Each scene shows the same named points in several views. A view is turned or mirrored, and shifted as a whole, has a little noise and may leave points out.

Scene 1
View 1
k593: [ 27 -12  21  -6 -15  -6   5 -13  25  12 -32  -3 -27 -10 -41  36 -38 -18
 -18   9  20 -27  27  24  -5   8 -11   7 -10   6   9 -15 -38 -30  26  10
  -5  -8 -15  -3   1  25   5  42  23  -1  11   8 -11  14  -1   0 -14]
k226: [ 27   2  14 -11  -6  15   7  12 -16  25 -13 -15   7  13 -27  14  -6 -16
 -26  -3   4  -2   3  37  -4  -8  -6   6 -10 -30   6  -9 -29 -18  22  14
  -5  25 -20  13  -1  20  10  25  19  -9  21  -1  23  -2   4 -23 -10]
k409: [ 34  -5  29 -13 -13  10   4  -6  10  20 -33 -12  -4  -3 -37  38 -33 -19
 -19   7  16 -27  38  31  -8   2  -9  14 -14 -19   4 -11 -34 -36  28  13
 -12   5 -16  -4   2  31  16  41  24  -6  27  12  -8   3  -5  -2  -9]
k382: [ 17  -3   5  -6  -6   0   6   7  -3  17 -14  -6 -12   7 -28   8  -9 -15
 -25   0   7  -1  -8  30  -1  -4  -9  -2  -8  -8  13 -15 -30 -12  18   8
   1  13 -16  12  -3  12   1  22  16  -4   6  -4  23   7   6 -22 -14]
k828: [-25  -9 -23   0   3 -37 -11 -21  36 -16 -26  19 -60 -20 -27 -20  -9  -7
 -12  18  16   2 -34   8   6  10 -23 -27 -14  58  38 -41 -22  -3  -3 -14
  16 -33  -3  11 -10 -16 -12   2  -8  18 -29  -7  19  23  -1  -8 -16]
k209: [ -2  -3  -3  -7  -1 -12  -5  -9  16   1 -25   4 -28  -8 -28  -2 -11 -12
 -16  12  13  -5  -9  21   0   4 -17 -11 -15  18  25 -29 -24 -15   8  -3
   4 -11  -8   8  -4   1   2  13   4   7  -2  -1  17  11  -3 -11 -12]
k25: [ -6   5  -1 -14   4  -1 -11  -7   6   3 -27  -1 -14  -6 -23  -8  -2 -12
 -13  14   9  -1  -4  25  -2   0 -17  -9 -22   6  25 -30 -16 -20   2  -5
   0  -5  -6   9  -5  -1  13   5  -4   6   7   3  21   1 -10 -10  -5]
k147: [ 14  -9  16  -9 -11  -9  -3 -22  32   4 -40   2 -30 -18 -38  28 -36 -17
 -12  17  22 -28  28  20  -6  10 -15   2 -17  15  16 -24 -31 -34  17   2
  -5 -20  -9  -6  -1  18   9  34  14   5  10  11 -14  13  -9   6 -10]
k324: [ -8  10  -4 -17   8   6 -12   0  -7   5 -22  -4  -2   1 -16 -18  11 -11
 -14  13   4   6 -13  28  -2  -5 -17 -11 -23  -4  27 -30 -12 -16  -1  -6
   0   5  -5  15  -7  -5  16  -3  -8   4   9   0  35  -4 -11 -20  -1]
k496: [-12   6   8 -22   5  -1 -21 -25  22  -6 -45   2 -13 -21 -26  -2 -12 -14
  -2  29  17 -17  22  20  -7   6 -23  -6 -32  15  29 -39 -11 -38  -3 -11
  -8 -23   2  -2  -6   0  26   6 -10  13  16  16   1  -2 -26   7   2]
k383: [ 19 -24   5   7 -18 -31  10 -17  41   3 -27  10 -59 -15 -45  30 -44 -14
 -22   6  23 -22   2  14   2  14 -13  -5  -1  37  15 -18 -46 -14  26   7
   7 -21 -16   0  -1  18 -16  43  25   4 -15  -3 -10  31  11  -2 -26]
k897: [  6  11  13 -23   4  18 -12  -3  -7  12 -30 -11  12   0 -22   2  -1 -16
 -13  14   8  -8  17  32  -7  -4 -15   2 -26 -21  18 -25 -14 -32   5   0
 -11   7  -6   6  -3   9  27  10   1   1  28  11  18 -10 -17  -9   4]
View 2
k593: [ 10 -14  -5  11 -12  -7  34 -20  21 -55  10 -37  -6  36 -32  16 -23  16
  21 -23   3  -6  -2  12   2   6 -14  -4 -24 -16   7  15  35   7  20  23
  16 -16  24  31 -10 -23  16 -20 -14  12   8   2  10  14 -44   9   8]
k496: [  9 -39 -10   6 -21  14  34   1  -9 -45  -4 -26 -21  14 -38  25 -17  -5
 -15 -20 -10 -12   5   5   8  10   6   3 -40 -29  -8  12  10  -2  -3 -16
 -11 -17  -4  -1  -9 -12  10 -30  10  -8  -2  -2  19  28 -12   6  -1]
k828: [ 17   9 -10 -12  12   1 -19  16 -14 -23 -21 -20  -9 -23 -24  23   5  -4
 -35  18  14 -11  21  53  13  -6  -8  -7 -27  -8  -6  -6  10 -10 -12 -46
  21 -30 -28  21 -28  -3   8 -22  16  14  -3   8  23  -5  -8   5   8]
k897: [ 11 -28  -3  11 -36  14  29 -23   8 -34   7 -13 -10  29 -15  19 -13   2
   0 -30 -15  10  -5 -27   9  18   0  14 -32 -21  10  20   9  12   1  12
 -17   4   3 -12   6   4  -2 -16  10 -17   6  -4  41  35 -18  10  -2]
k25: [ 13 -12  -5   2 -19  10   9 -11   2 -28  -2 -13  -9  10 -15  19  -5   0
 -14 -10  -4   4   5   0  10  10  -3   7 -31 -15   6  10   8   5  -4  -9
  -4  -6 -10  -1  -5   4  -1 -17  14  -5   5   1  37  20 -13   9   2]
k147: [  9 -25  -7   9 -11  -2  37  -8   9 -56   3 -38 -13  28 -40  20 -23  10
   9 -22   0 -14   1  18   3   5  -7  -4 -31 -22  -1  13  29   1  13   7
  11 -22  16  27 -12 -24  18 -27  -8   9   3   1   5  17 -35   7   5]
k209: [ 15  -3  -6   0  -9   3   3  -8   3 -30  -4 -18  -6   7 -18  19  -5   4
 -11  -5   2   0   7  17   9   4  -9   1 -25 -11   6   7  14   2  -1  -9
   9 -12  -6  13 -12  -1   4 -17   8   5   4   4  29  11 -19   8   5]
k324: [ 16  -7  -3   1 -26  14  -2 -17   1 -16  -3  -1  -6   6  -2  18   1  -3
 -19 -10  -8  14   4 -13  13  13  -3  14 -28 -11  12  12   0   9  -9  -7
 -10   4 -17 -14   0  17  -9 -11  21 -13   6  -1  53  23  -6  11   0]
k382: [ 16   7   0   5 -18  -2   2 -29  22 -27   7 -11   4  23  -2  12  -4  13
   8 -13   1  15  -1  -4   9   9 -17   7 -18  -3  21  14  19  13   7  20
  10   2   6  12  -3   5  -2  -7   1   2  12   2  41  13 -30  13   7]
k409: [  8 -23  -3  17 -26  -2  45 -32  26 -55  17 -32  -5  49 -26  14 -26  17
  29 -36  -6   0  -9 -11   2  13 -12   4 -26 -19  12  22  32  13  22  38
   5  -4  31  19   1 -17  11 -18 -13   2  10  -1  19  25 -44  11   5]
View 3
k496: [  2 -28  -9  19  -3  17  18   2 -12  29 -37  19 -34  -1  29   4  -7   9
 -12  11  29  -2  10  -9 -10 -10   1   5   6 -25  -5  19 -19 -21   1  11
   3   6  -2  -2   4  -3   7 -32 -11  -1   5   6   0  -1  -1 -20 -27]
k324: [  7  -9 -15   9  17  32   5   8 -14  11   0  -7 -16  -3  25  19   4   3
 -24   2   6   2   1  -2   8   0 -21  12  11 -28 -21  13   9 -14 -19  -2
  -9  -3   9   3 -23  24  -2 -13  10  14  23   0   3 -19 -15  -8   3]
k409: [-18 -12  25  -1  31  -8  27  -1  -9  22 -36  26  12 -18  14  13  13  23
   8  20  26  25   9 -14 -21  -4 -21  15  -9 -12  -2  30 -64   8 -20  15
 -19   9 -36  20  14   8  15 -32  -9  15  15  25 -15   1 -14  20 -23]
k226: [-11   3  14  -7  43   9  15   4 -11   8  -3   3  19 -16  13  25  20  17
  -6  11   6  24   2  -6  -4   4 -36  19  -3 -17 -16  23 -34   9 -34   4
 -25   2 -21  20 -11  30   7 -16   9  25  31  18 -10 -14 -25  25   1]
k383: [-17 -19  36  11  33   6  32  12 -14  -1 -42  26  -3 -21  15  27 -17 -14
  15   8  39  28 -48 -34 -59   5  17   9  27  16  29  30 -30  -8  -1 -10
 -17  -2 -17  17  14  -6  17 -33   4   4   0 -16 -41   9  -9   2 -24]
k593: [-18 -17  30   4  29  -3  29   4 -11  15 -41  28   3 -18  15  17   1   9
  11  16  33  25 -11 -22 -37  -1  -4  12   5  -1  11  29 -52   0 -10   6
 -16   7 -29  18  16   1  17 -34  -6   9   8  11 -25   5 -10  11 -26]
k147: [-12 -25  19  13  15   2  29   4 -12  20 -46  30 -13 -12  20  11  -6   7
   6  15  37  16  -8 -22 -35  -6   5   8   8  -7  11  28 -43  -8  -2   7
  -8   6 -20  11  16  -6  16 -37 -10   2   2   6 -20   7  -5  -3 -31]
k897: [ -1 -11  -6   5  16  14  13   1 -11  25 -15   8  -9  -5  23   9  13  20
 -15  13  12   6  23   0   8  -6 -28  13  -6 -32 -21  19 -26  -6 -21  14
  -9   7 -10   8  -7  19   4 -22  -4  14  22  21   5 -11 -13   3 -11]
k382: [ -8  -3  13   0  39  16  16   8 -12   3  -7   3   8 -14  15  27   8   3
  -6   7  12  22 -15 -12 -14   5 -20  16  11  -9  -5  22 -18   1 -24  -4
 -21  -2 -11  17 -11  23   7 -17  11  19  23   3 -17 -10 -20  13   0]
k209: [ -1 -16   3  13  19  24  16  10 -15   6 -21   8 -17  -8  23  21  -9  -6
  -8   4  22  10 -21 -15 -22   1   1   9  20  -9   2  19  -3 -16  -8  -7
 -10  -3   2   7  -6   9   6 -23   6   7  10 -10 -15  -6 -11  -8 -11]
View 4
k593: [ -6  27  10 -38   4  13  -7   2 -13  -7  29 -12  -4  -2  21  12 -39 -10
  19 -10  20 -32  -3 -19 -11  15  32 -23  -2  20  -9   8   7   7 -13  -6
   0   0  21  -2 -13 -21  11  31 -13  17   8  -8  20   8 -38  -9  -4]
k897: [-12  17  20  -8 -14  -8  12  10  13  -4  13  -4  18 -14   4  20 -16 -13
  43 -11  27 -13  14   0 -18  17 -23  -7  12  43  13  -5  12  -6 -25  10
  16   1  38 -11   7   6   9  -3 -22  -2  -7 -10  22  11  -9 -15   6]
k382: [  4  -2  21 -18  -4  20  11  -5   6   3  11  -4   3 -19  21  18 -28 -10
  19 -16  13 -16   5  -6  16  -3  -5  11   8  29  14  -4   8   1  -3   3
   1   8  17  -4  -5   2  10  15 -10   3   5  -1  26  22 -15   0  -1]
k25: [ -3  11  18  -5  -9   1   4   4  10  -1   0   1  12 -10   4  15  -7 -11
  31 -19  20  -5  19   9   1   4  -2 -15  16  33  18   8   7  -9  -7  10
   6  -2  24  -2  16  11  18  13  -1 -15  -3  -9  11   7  -6   8  -8]
k496: [-15  36  12  -8  -7 -16  -9  14   1  -9   6  -2  13   4  -4  13  -4 -12
  41 -15  30 -11  22   7 -26  18  14 -47  14  34   7  18   7 -11 -19   9
  11 -12  33  -1  22   2  21  15  -4 -14  -8 -18   2  -8 -15   3  -9]
k324: [ -2  -1  23   5 -12   0  12   3  19   2  -7   3  18 -18   3  18  -3 -12
  35 -20  20   2  23  13   8  -2 -24   2  21  41  27   0   9 -12  -7  15
   9   2  25  -5  19  22  16   2  -4 -20  -7  -6  15  14   5   7  -3]
k828: [  8  10  12  -1   5  12 -15  -1  -3   2 -22   8   0   4   3   6   8  -7
  10 -32  11   6  27  22  27 -14  45 -38  21  14  23  37   0 -13  23   9
  -9 -10   0  17  35  15  34  45  34 -38   3  -8 -11  -7  -8  46 -33]
k226: [  0  -2  24 -21  -9  16  20  -3  11   2  20  -7   7 -27  22  21 -35 -12
  26 -12  16 -21   1 -12   7   4 -24  23   5  37  10 -16  12   3 -15   3
   6  13  26 -11 -15  -1   2   2 -26  13   4  -1  35  30 -15 -16  10]
k209: [  1  11  15 -11  -2  10  -2   0   2  -1   0   0   4  -6  10  12 -12 -10
  22 -21  16  -9  15   6   9  -1  16 -18  13  24  15  14   6  -6   3   6
   0  -2  15   4  13   5  21  25   6 -13   2  -7   9   6 -13  15 -13]
k383: [  5  20   6 -39  14  28 -16  -5 -21  -4  16  -8 -16   3  27   6 -35  -8
   1 -19  10 -27  -1 -12  14  -1  61 -30  -1   6  -5  24   2   7  11  -9
 -12  -1   1  10  -6 -21  20  53  10   6  16  -4   9   5 -40  16 -21]

Which points are out of place in each view (at most two, in the order of its rows)? Write none if all are in place.
view 1 | k324, k496
view 2 | none
view 3 | none
view 4 | none

Scene 2
View 1
k4: [-24   6 -18  32  20 -10   7  11  14  15   7  16  -8  28   0 -12  29 -26
 -18   3   3  19  -3  -8 -22  -8 -15  -3 -24  13  -3 -29   0  18 -23 -17
   3   9  13  -5  24 -19  13   7  -5  -5  13  -6  12  -4  14  13  16]
k548: [  0 -15   4  25  15   3  29   6  38  -9  -7  -4   6  27   5  14   4  21
  15  -7  -6  52 -25 -10 -34  -2  42  25 -48  -9   8 -41 -10  10  -5  12
 -14  -8 -41  -7 -29 -14  17  -9  20  -5 -37  19  11 -15  -9  -5  18]
k53: [ 11  -4 -20  20   2 -14  14  13  33  12  11  25  -9  33  -8 -10  13 -16
  -1   0   2  31  -1  -6 -30 -17  -7  18 -12   8  -8 -46 -11  15 -21 -24
 -19  18  12  -8   9 -22  10  -1   0  -8   5  -9  10   8  10   2  21]
k788: [ 43 -21  -8  13 -13 -10  30  12  63  -6   3  16   4  37 -10   5 -10  20
  27  -9  -4  56  -8  -5 -44 -21  32  43 -25  -7  -4 -67 -21   8 -15 -11
 -45   9 -20 -14 -29 -21  14 -11  18 -15 -34   6  10   6  -2 -16  25]
k714: [-29 -10 -10  17  32   1  19   6  -8  19   5   6 -20  17  12   9  21 -25
 -14   6  -7  27 -33  -9  -9   0  -5   7 -21  -6  -1  -1  -3  23   9  10
  27  17 -16   8   3 -18   8 -10   0  22  20  -6   4  -1 -11  12   9]
k289: [ 35 -32 -15  -8  -2  -8  32  12  24  17  14  21 -24  26  -1  13  -9 -11
  15  -2 -12  46 -29  -3 -20 -19   4  45   5 -17 -11 -30 -25  18  16   1
  -9  37 -15   3 -25 -25   2 -24   6  20  10 -15  -2  25 -21 -10  18]
k730: [-53   4 -15  28  41   0   9   7 -21  24   6   7 -21  16  14  -1  37 -40
 -30  10  -2  12 -25 -10  -5   4 -22 -12 -25   6   0   6   6  25   0   2
  39  11   2   8  25 -17  10   2  -8  18  33  -9   7  -8   1  22   8]
k742: [-56  13 -20  37  38  -6   2   8 -14  24   7  13 -16  20   8 -12  43 -44
 -36  10   2   6 -10 -10 -10   1 -31 -21 -25  15  -1  -4   9  23 -16 -13
  31  10  17   2  40 -17  12  10 -12   7  34 -10  12 -10  13  25   9]
k233: [  5  -8 -15  20   8  -9  18  11  29  10   7  18  -7  29  -2  -3  12 -11
   1   0  -2  34  -9  -8 -28 -13   1  18 -20   3  -4 -39 -10  15 -14 -13
 -13  13  -1  -6   1 -20  11  -4   3  -3   0  -4   9   4   4   2  19]
k837: [-24   6 -25  28  20 -12   5  12   5  24  13  23 -16  26  -1 -15  32 -40
 -24   7   3  13  -3  -7 -16 -11 -31  -3 -11  15  -8 -22   0  21 -20 -22
   9  19  24  -2  32 -20   9   6 -11   2  31 -16  10   4  15  16  15]
k893: [-13 -17 -15   5  24  -2  21   9  -9  27  12  15 -30  17  10   9  15 -34
 -12   7 -10  26 -34  -6  -5  -5 -16  16  -2  -9  -8   0 -10  25  16   6
  27  32  -7  10   1 -22   2 -15  -5  29  34 -17   0  14 -16   8  10]
k7: [ 19 -15  -8  17   2  -7  25   9  41   1   4  13  -3  31  -3   5   2   5
  13  -5  -4  46 -13  -7 -34 -14  20  29 -25  -5  -2 -47 -16  12  -9  -6
 -23  10 -17  -8 -17 -20  13  -9  11  -5 -17   3   9   2  -3  -7  20]
View 2
k548: [-48   4  24 -22  37  12 -18 -47  10   2 -11 -21  22  -2  10  11  -3  17
   7  17 -14 -17  13 -11  11  -3  -2  11  10 -47  14 -16  15 -19  50 -17
 -18 -15  37  -1 -11   4 -17  25  -3  -9  17  -4   4 -31  -1   0  55]
k53: [ -6  -2  -1 -23 -16  12  -3  -9  -2 -23 -17  -9  -4   2  36  14  -9  30
  24   1 -16   3  27   0   8   6  15   6 -22   7  13  -1 -14  -9  30  18
  -3  -6   3   3  -9   9 -19  25 -13 -18   7  13   5 -18   3  18  11]
k714: [ -8  -8  18 -18   2   7   1 -15  20 -21  -2  -8  -3   8  29  -6   1  -8
  -4 -16   3  -7   3  18 -11  19 -14  16 -11  -6   6   0  24 -26   7  -7
  -8   7  14   1  -9 -17 -15 -12  22  -2  -2   5   7   2 -15 -13 -10]
k893: [ -2 -10  20 -21   1  -6   0 -11  17 -26   3   6 -22  -3  28  -8   5 -13
   1 -18   7   0  13  25 -10  24  -9  26  -4  14  -1   1  19 -24   4  -9
  -5  11  17   8  -4 -22 -18 -20  27   3   5  10   1   2  -6  -4 -27]
k7: [-29   2  14 -24  15   5 -14 -30   0 -10 -12 -10   2  -8  19  15  -5  25
  20  13 -16  -4  27  -6  14   1  12  13   1 -15  12 -11  -4 -12  45  -1
 -11 -11  25   5  -8   7 -21  26 -10 -12  20   6   1 -30   8  15  35]
k233: [-14  -2   6 -22  -4  11  -6 -16   3 -18 -14 -10   0   2  30  11  -6  21
  18   1 -13  -2  22  -1   6   5   9   9 -15  -4  13  -3  -4 -14  30   9
  -6  -6  11   2 -10   3 -18  20  -7 -14   8   9   6 -17   1  11  16]
k837: [ 14  -8  -6 -17 -36  22  11   7   9 -32 -16 -14  -1  21  47   2  -9  14
   9 -20  -7   3   9  11  -8  16   0   1 -42  12  12  11   1 -16   3  24
   0   7 -13  -3 -14  -2 -15   8   0 -18 -15  14  13   6 -15   0 -17]
k730: [  5 -10   8 -15 -20  25  12  -2  26 -26  -6 -19  10  30  39 -11  -5  -8
 -11 -28   4  -7 -10  19 -21  21 -22   4 -35  -9   9  10  28 -27  -8   6
  -6  12  -3  -8 -15 -16 -11 -12  20 -10 -22   5  16  17 -30 -24 -19]
k788: [-41   5  14 -28  26  -1 -23 -39  -8  -4 -16  -7   1 -19  14  23  -6  35
  30  26 -23  -5  39 -15  25  -7  23  15  12 -17  14 -18 -15  -6  62  -3
 -12 -20  33   8  -6  15 -23  40 -21 -13  33   7  -4 -45  21  29  53]
k742: [ 15 -11  -2 -14 -37  34  15   7  23 -31 -12 -25  13  37  48  -7  -8   2
  -6 -30   0  -4 -10  16 -21  19 -18  -2 -49  -3  13  13  20 -24 -10  20
  -3  12 -16 -10 -18 -10 -10  -4  11 -17 -30   6  21  19 -31 -21 -20]
k4: [  2  -6  -2 -18 -25  26   6  -3  10 -24 -18 -21  10  22  41   5 -10  19
   9 -12 -11  -2   7   4  -6  10  -2  -1 -36  -4  15   4   3 -16  13  19
  -5   1  -7  -6 -15   2 -15  16  -5 -20 -12   9  14  -2 -15  -2   3]
k289: [-18  -4  22 -28  19 -21 -14 -23   0 -20   0  16 -32 -27  18   6   4   6
  21   5  -5   4  38  11  11  13  14  32  16  19   1 -11  -4 -13  32 -11
  -7  -2  33  17   1  -9 -24   0  10   2  31  13 -10 -24  18  21  -1]
View 3
k837: [  5  -9 -12   7 -49  20  -9  -3  14  15  37  -1  -4 -27   0  17 -19  23
   6   9 -21 -37  13 -29 -16  38 -20  -6 -19  -9  22   6  -9  11 -14  -1
  -5 -40   4 -29  22 -10   7   0 -24 -20  -3 -17  18 -10   2  25 -15]
k742: [ 10 -12 -14  19 -61  30   0 -21   7  28  39   3   7 -44  -3   8  -6  30
  15  11 -11 -39   7 -31 -13  43 -24 -13 -22  -9   9  -9 -10  -3   5  -8
   2 -50  11 -46  21  -5   7  18 -35  -3   5  -4  12  -2  20  17 -18]
k730: [ 17  -4  -5   9 -55  27  13 -16   3  25  30  -9   7 -44  -3  11   4  20
  24   9  -4 -42  12 -23 -12  42 -18 -15 -24 -15  17 -15 -21 -13   5  -3
   3 -40  14 -41  13  -3   0  18 -27  16  -6   9  10   6  28  11 -13]
k233: [ 11   0  -5  -8 -23  21  13  16   4  -4  11 -23 -12   1   1  19  -6   3
  15   1 -19 -13  20 -15  -9  22 -10  -5  -2 -18  28  24  -7  29 -23   3
 -10  -2 -12  -2   8   3  20  -9  -8 -25 -11 -10   3   3 -13  25  -7]
k893: [ 20   9   8 -16 -34  12  15  10   6   8  23 -26  -9 -26  -1  26   0   1
  20   2  -5 -52  29 -11 -15  38  -5 -12 -24 -22  43  -7 -34 -12 -17   9
  -6 -21  14 -17   4 -10 -12  -4  -5  20 -32  10  19   4  18  11  -4]
k289: [ 19  17  13 -36  -7   4  18  40   6 -15   5 -43 -25  10   2  34  -4 -16
  17  -6 -13 -34  40   0 -14  23   4  -5 -10 -27  58  19 -30  14 -40  16
 -16  11  -4  16  -3  -7  -2 -26  14  -3 -44   1  16   4 -11  19   4]
k53: [  5  -3  -9  -6 -25  19   1  16  10  -4  19 -16 -15   3   2  20 -17   8
   6   3 -25 -16  19 -20 -11  23 -13  -2  -4 -15  29  28  -3  34 -28   3
 -13 -10 -12  -3  13  -2  20 -14  -9 -37 -10 -21   9  -5 -18  30  -9]
k788: [ 14   7   0 -24   6  22  30  39  -6 -25 -14 -44 -23  32   2  20   1 -16
  21  -5 -21  14  27  -2  -2   5  -3  -2  17 -26  34  48  -2  56 -34   8
 -18  36 -30  28  -6  16  37 -22   9 -41 -19 -10 -11  13 -35  30  -1]
k714: [ 21   5   5  -7 -35  22  22   2   0  12  17 -24  -4 -27  -3  18   8   4
  26   3  -4 -38  22 -12 -11  35  -9 -13 -18 -21  30  -5 -26  -6  -7   3
  -2 -17   8 -20   4  -1   0   6 -12  15 -20  14   8   9  18  11  -7]
k7: [ 15   6   0 -15  -9  23  26  26  -2 -13  -3 -36 -16  14   0  19   2  -8
  21  -2 -17  -1  24  -7  -5  14  -6  -5   6 -23  31  33  -7  39 -25   6
 -12  17 -20  11   0  10  27 -12   0 -26 -16  -6  -6  12 -20  25  -3]
k4: [  6 -10 -13   9 -42  26   1  -3   7  11  27  -5  -3 -19   0  12 -12  19
  10   8 -20 -20  11 -27 -11  31 -20  -7 -10 -10  15  14  -1  22 -10  -3
  -5 -29  -5 -24  18   0  19   4 -25 -27   3 -15   6  -3  -3  26 -15]
k548: [ 25   7   1  -9  -4  34  51  19 -17 -11 -19 -45  -8  12  -5   9  25 -13
  39  -3  -5  16  19  -2   4  10  -7 -12  14 -27  19  29  -5  37  -8   3
  -7  31 -23   9 -11  28  38   3  -3 -12  -9  14 -25  29 -10  17  -3]
View 4
k788: [ -7  52  -7 -13  37  25  30  17 -15  30  11 -37  21   5   6 -11  -5 -19
 -13 -32   7  -6 -36 -32 -18  -2 -47   2  17   5 -17  32 -20  22  -2   8
   6  46  -6  27  37  19   8  -5 -46  -9  14 -30 -22  -7 -56 -15  21]
k4: [ 18   3  11  36  33   2  19  31  -1  20 -13  -5  17 -15   9  18  24  -8
 -20   1   6  10   2  -9 -23  -1  19 -11  30  26   7   5 -12   9  -6  -4
  -6   3  -3  18   3   8  22  17   2   8  -5   9  -6   8  19 -11  10]
k730: [ 27 -17  31  22  21  10   9  17  21   8 -10  25  10 -29   4  38  35   7
  -7   9  12   5   8   6 -43 -11  37 -11  31  32  21  -1  -5 -10   2  13
  -3   5 -11 -13   0  17  18  24  15  13 -17  22  -7   2  59   1   6]
k893: [ 10   9  38   4  33  32   4  -8  23  22  11  16   9 -21   9  28  45  13
   3   8   9 -18 -10  -2 -62  -7  18   1  34  33   2  13   0  -9   2  18
  -1  14 -11  -9  17  33  -6  18   7  -6   3  15 -19  -8  26  15   1]
k53: [  5  27   6  31  42  11  22  23  -9  33  -2 -22  18  -5  13   6  23 -11
 -19  -4   4  -1 -12 -21 -25   4  -1  -3  32  24  -9  15 -12  18  -9  -9
  -5  10   1  31  13  14   8  10  -8  -4  11  -2 -12   4 -15  -9  10]
k233: [  6  24   8  15  35  15  22  19  -3  26   0 -16  17  -8   9   8  18 -11
 -14 -10   6  -2 -15 -17 -27  -1  -6  -3  27  20  -5  17 -12  12  -4   1
  -1  20  -4  20  18  17  10   8 -14  -2   5  -4 -14   0 -11  -8  13]
k7: [  2  36   2  -9  32  24  23  15  -4  24   6 -21  18  -4   5   1   4 -12
 -11 -23   8  -4 -27 -22 -25  -4 -28   0  19  11  -8  25 -16  13   0  11
   4  39  -7  15  29  20   9   1 -33  -4   6 -19 -20  -6 -28 -11  17]
k714: [ 15   3  29   1  25  25   8   4  20  13   3  17  10 -22   3  28  30   7
  -2   0  11  -7  -8   0 -49 -11  15  -4  27  27  10  11  -4  -7   5  19
   1  20 -12 -12  14  26   7  16   0   4  -8  10 -17  -6  32   5   6]
k837: [ 17   0  20  48  38   4  15  26   2  26 -11  -1  15 -17  14  23  39  -3
 -18  12   6   5   6  -7 -33   2  33  -9  38  34   4   2  -7   7  -9 -10
 -10 -10   0  19  -1  11  14  23  16   4   0  18  -5   9  26  -4   5]
k742: [ 29 -20  23  43  25  -1  13  30  11  11 -18  17  13 -27   7  35  36   0
 -15  12   9  13  14   3 -32  -5  44 -15  33  33  20  -6  -8  -3  -4   0
  -8  -8  -5   1  -8   9  26  26  20  17 -17  25  -1   9  58  -6   7]
k548: [  8  28  -3 -33  18  23  25  21   0   8   3 -12  17  -7  -6   4 -15 -14
  -8 -37  13   3 -29 -17 -17 -14 -38  -4   7   0   5  25 -22   7   9  27
  11  57 -15  -3  33  17  22  -3 -47   7 -11 -28 -20 -10 -17 -17  25]

Which points are out of place in each view (at most two, in the order of its rows)? Write none if all are in place.
view 1 | k788, k714
view 2 | k893, k730
view 3 | k4
view 4 | k7
